A landscape with many valleys, sampled at points; each row gives a point and its height.
From any point a ball takes the steepest step (drop divided by distance) to one of its 2 nearest points. It stops when none of these is lower. Distance is the straight distance between rows; heights are no part of it.
dabu: [ -4  -2  14  28  17 -13 -20  -7   5  -6   3  -4   9   1 -22 -17 -20 -14
   8  19  -5   0 -15]  height 62.2
mef: [ -6 -13  13  33  14 -18 -40  -2   2  -1   9   9  -8 -11 -20 -22   2   3
   2  22  -4 -21 -19]  height 58.3
sev: [ 29 -23 -10   3  32   4   4  -1  17 -19 -26  -4  24 -20   6 -28   6 -11
  39  -8  -5 -28  -2]  height 13.8
Ges: [-11   3   6 -12  13   4 -42  16  -8   5   8  16 -24   4  -8 -11  -6  -6
 -23  24   3   9  33]  height 26.6
zuzik: [  8  -8 -22   5 -12  -3  10   3   8 -20   1   7   8  10  24  11   4  20
   5  -5  -9  18 -21]  height 65.1
Tegel: [ 14 -12 -15  -7   7  18  -5  12  13 -25 -17   8  16 -30  16 -18   4 -20
  13   3   0 -25  -1]  height 22.0
dipo: [ 12  10   0 -11 -24   3  40   4 -13  14 -19  10  10  -1   2  23  10   6
 -24  -8  21 -10  13]  height 14.9
les: [ 15  -3  13 -15  46 -14  -5  18   9 -18  10  12 -20 -10  13 -15   0 -13
   5  -3  -4   8  35]  height 44.3
pid: [-11 -33 -10 -10 -27  19 -14 -12 -31 -26  -2  19  11  -1  -4   9 -25  29
 -25  18   5   1  17]  height 66.4
gipu: [  2   6  -6   9 -13 -16  10  -4  16   8  -1  -7   0 -19   0  -3  23  -5
   5   6  -4 -25 -16]  height 28.7
kavu: [ 18   1 -24  -6 -26 -11  21 -17  -6   7 -27  12   6   7   2   7  15  10
 -25   0  29  -9   1]  height 22.4
kavi: [ 19  -2 -18  23  27   3 -10  28   3   4  -8   7  -4  15   2  -1   3   6
   9  17 -11 -12   4]  height 52.4
ruzub: [  9  10  16   8 -22 -29  42 -13   0  -2  -1  -6   0 -11 -11  10  20   5
  10  13   1 -14  -7]  height 21.0
Kede: [  1 -12 -25   7  16  20 -18  23   5 -13 -13   1  11   4   7 -14  -5  11
   7  11  -9  -7  16]  height 49.3
Nav: [ -9   9   1   0  21   3 -46   3   4   9   2   3 -11  11  -5 -12 -12 -22
 -10  31  -6   0   2]  height 32.0
gufig: [ 21   3   1  10 -29 -25  43 -18 -13 -19  -5  16  -5  -8  -8  14  10   8
  -6  27  14   4  -4]  height 14.2
sisur: [-19   1   9   6  -2  32   1   8 -13 -21   9  -6   8   4  -5   4 -35   0
   3   2  -4  22   7]  height 12.2
Param: [  5  17   8  14  16   0   1  43  17  11  11 -19 -13 -12   1   5   2 -21
   2  -9 -31  -3 -10]  height 75.4
Movod: [ -8   0  -7  30  11   5 -28   1   2  25 -12  -3   3  18 -20   0  11  23
   7  17 -24 -23 -33]  height 48.7
Lon: [-17  15  22  -3   1 -17 -23  -9  22  21  16 -27 -22  -6 -10 -14  13 -24
  -1 -11 -24  -8 -22]  height 71.2
Pov: [  0  -4   7  21  -1  -9  -3  17   7   9   9  -5   3 -19  -5  -7  30  12
 -10   4  -9 -38  -6]  height 26.4
puf: [-13   0 -16  -7 -13  39 -10 -15 -14 -11 -14 -21  19  10   3   7 -28 -16
  33   6 -21  28 -14]  height 36.4
mevuv: [ -5   5  15 -17  16  -2 -14  13 -13   8  -1  19 -13   9 -12  -1 -14   7
 -33   6  12  18  48]  height 20.9
sufiz: [ -8  14  -2  11 -20  -7  11  11 -21   1   3  10 -11   6   5  20   7  -6
 -17  22  -6   8 -19]  height 58.1
tigi: [-12   4  19  -5  13  -4 -15 -14 -16   8  22   5  -4  16 -11  -1 -21   8
 -20 -11  14  23  32]  height 13.6
Rotem: [ -8  15  -6  -7  -8   2  14  -5 -10  41  -8 -13   1  19  -5  15   7   5
  -6  -6   4  -8  -2]  height 80.2
runom: [ 19  17  -3  10  19 -14   0  16  15 -13   9  11 -13 -20  12 -11   6 -31
 -21   2   5   3 -12]  height 34.2
lakan: [-11 -16 -18   0 -27  20  14   1 -10 -13   9  12  14  10  16  16   4  24
 -20 -13  12  13 -13]  height 68.0
Keb: [ 10 -19 -13  -1  -7 -17  21  -8 -11 -13   2  17 -11  19  16  26   6  16
   3   5  11  27  -6]  height 62.6
kati: [ 15   2  18 -25 -15   7  47 -21   3 -10 -16  -6   0 -11  13  18 -12   2
  22 -22  27  19  13]  height 86.3
ragi: [ -2  13  25 -14  -9  -5  26  -8   0   5   1   5   4 -17  -5   4   0  -9
 -20  -6  18 -12  16]  height 4.4
mok: [ -3  11  -7  12  28 -10 -51   4  21  13  -7  -9   1   1  -6 -29  -6 -29
  -1   9  -8 -11 -18]  height 37.3
zud: [-13   9 -13 -36 -20   5   5  -7   2  41  -5 -13 -13  13  17   4  23   6
  -9 -22  14  -8   9]  height 82.1
mili: [  2   1 -16  26  18   6 -38   3  14  11   3  -6   0  20   2 -18   3  -3
   5   3 -16 -11 -36]  height 43.2
gumit: [  2 -17   6  10  16   1 -11  31  15 -31  25   9  -3 -22   1 -19   7   3
 -18 -10   3   1  21]  height 35.0
vasoz: [  7 -38 -13  -7   5  20 -18  24   8 -33  -7   8  13 -19  13 -11  -2  28
   3  -2 -11  -3  30]  height 45.0
dapeb: [ -8  21  -9  -1 -10  -4   5  23 -11  47  -1  -5 -23  15   2  14  21  -3
 -10   4 -15 -11  -6]  height 78.6
Bave: [-12 -10   3  20   1  -5 -35 -23  -8   8   0  -5   5   0 -20 -11  15  20
  13  32 -14 -23 -24]  height 53.4
kap: [  3   1  12   2  13 -31 -10 -12  14  -3   6  17   0 -14   6 -20   2 -20
 -19  -5  20  -5  -1]  height 41.1
fafar: [ -9  17  24  -1   7  -5   1  11  27  13   6 -27  -5 -19 -11  -6  -2 -33
   4 -17 -27 -16 -15]  height 73.4
vabug: [ 13  -2 -18  -4 -29 -16  27  15 -20  -9  -5  19 -20   1  12  22  21   2
  -5  15   2  23 -14]  height 60.4
Daru: [ -5 -20  13  38  18   4 -13  40  21 -15  16  -8   2 -21 -21 -24   8   2
  -7 -27 -10 -16  11]  height 26.5
Gazef: [-26  15  13  -4  -2 -10 -26 -34  13  10  20 -21  -5  -3  -7 -16   0 -23
   5 -24  -5  11 -16]  height 68.6
rupib: [ 22  -4 -18 -11 -37 -22  24 -32 -11 -11 -34  23  -7  -3  -5  20   7   7
  -5  15  23  -1  -4]  height 21.4
rav: [-24  -9  12  16 -10   2 -29 -19 -23  -1  19   2   5   4 -22  -6  -7  24
   9  20 -11 -14  -4]  height 57.9
Vef: [ 12  17 -19 -29 -18   2   7  -4  11  -5 -29  -3  -8   0  16   8  -9 -35
  25  17   9  19 -19]  height 86.2
sel: [ -9   2  18  14   1 -15 -23 -23 -16   5  21   9  -2   4 -14 -12  -2  19
 -32  -3  19   6   1]  height 25.0
Mafut: [-21  17 -15 -11 -28  33 -22 -33 -25   7  -2 -12  30  13 -10  17 -14 -22
  35   7 -13  27  -6]  height 39.6
nimep: [ -9  -4  12   7   3  -5 -21 -35   5  -7  12   0   9   3 -13 -17  -9  -9
  10  -2   1   7 -18]  height 65.4
Riza: [ -5  30  29   4   8 -14  22  -2  -3  25  15  -1  -9   2  -8   8  -3  -5
 -29 -20  14   2   6]  height 7.0
nukem: [ 22 -22 -12 -11  13  25  13   3  14 -10 -23 -10  26  -4  20  -9  -5   8
  34 -23  -3 -19  13]  height 20.8
tuko: [-11  10  -4 -37 -31   8  23  -9  -5  22  -3 -17  -5   6  14  19   9  11
   9 -28  18  16   1]  height 83.7
rusuz: [  8 -20  -5 -15  35  10 -14  28  13 -37   5   5  -5 -18   8 -13  -3  11
   8  -7   3  10  39]  height 40.5
zipek: [ -1 -22 -21  -6 -21  22   0  -6 -30  -7 -12  12  11  15   5  12 -25  20
 -10  -7  10  17   1]  height 69.5
fil: [  4  10 -21   0 -27   4  10  -6   2 -14 -12  -5  -1  11   7  13  -6 -22
  21  19  -4  19 -34]  height 86.5
viv: [-11  20  -9   8  11  14  -6  49   2  23   5  -6 -20   1   6  13  15 -10
 -10   4 -23  -7  -1]  height 77.0
tukar: [-12  -5 -13   2 -12  32   9 -12   4 -16  -1 -25  24   6   1   8 -14   9
  31  -8 -21   7 -19]  height 32.5
gok: [  7 -22 -12 -14 -13  15  21 -21  13  -6  -9 -21  26  -6   9  -3  -8  10
  36  -7 -10  -9  -9]  height 27.3
Tasi: [ 10  11   1  10   6 -25  29  -6  -7  29  -1   2   6  28  -5  18   8  16
   0 -21   9   0   0]  height 81.9
Nuti: [ 11   6   4   3   5   6  10  24  14 -28  -1   3   5 -28  11  -5  -1 -28
 -11  11   0  -9  -3]  height 28.9
mirez: [  5   3  13  -3   9 -27 -15 -14  -3   1  21  21 -12  -6   0 -13   7  -3
 -50  -7  29  -3  18]  height 35.6
Zufod: [-10 -18  20  34   6 -15 -14  24  12  -6  23   5  -4 -14 -23  -7  18  24
 -10  -9 -24 -22  -7]  height 13.7
pufeg: [ -6   2  11 -25 -23   2  37 -22   1  -6  10  -8  -6  -4  12  13   2   6
   2 -33  12   8   4]  height 85.1
vamef: [  6   9  -4   9  10 -12  10  15 -15  11  -3   6 -12  17   1  10  -3  -6
  11  25 -15   7 -11]  height 55.5
gorep: [  2   6  -6 -31 -11  -3  16 -13  14   2  -8 -15 -12  12  21   4   2  -8
  30  -3   1  20 -13]  height 85.2
Vorem: [  1  -2  -6 -21  22  33  -1  29  -7  24 -16   3 -17   9  21   6   8  -3
  -1 -25   7  -4  28]  height 50.1
mireg: [ 15   1  16  -8  10 -10  42 -24   5   4  -7  -8  10   7  -4  10 -14   6
  26 -12  10   1   5]  height 85.3
rulo: [  5   8  13 -26  30  11  10  28   6  -1  -3   5 -12  -8  20  -3  -3  -8
   2 -17   0   8  39]  height 47.3
Pepum: [  6  24   2   2   5 -20  27 -33   9  22  -2 -13  14  13  -8   2   1  -4
  14 -15  13   0 -13]  height 83.8
pumop: [-16 -28  13   0 -14   0 -13 -21 -29  -9  16  10   4   6 -14  -1  -8  36
  -9  21   6  -4  19]  height 62.3
Maf: [ -6  -4  14   5   9  18  -1  -3 -16 -10  14  -1  21  17 -21   6 -38  12
 -11  -1   9  27  35]  height 4.3

Call two points neighbours if one is among the 2 nearest of the other. Go from one point of each pair to the other, from neighbour to neighbour, staying as low as possible. Name the highest point that can't be avoided.
Zufod / ragi => gipu
sev / ragi => zipek
ragi / gufig => kavu

Where does a ball stop that starts at each point below?
zipek => Maf
kati => Maf
Pepum => Maf
Gazef => Maf
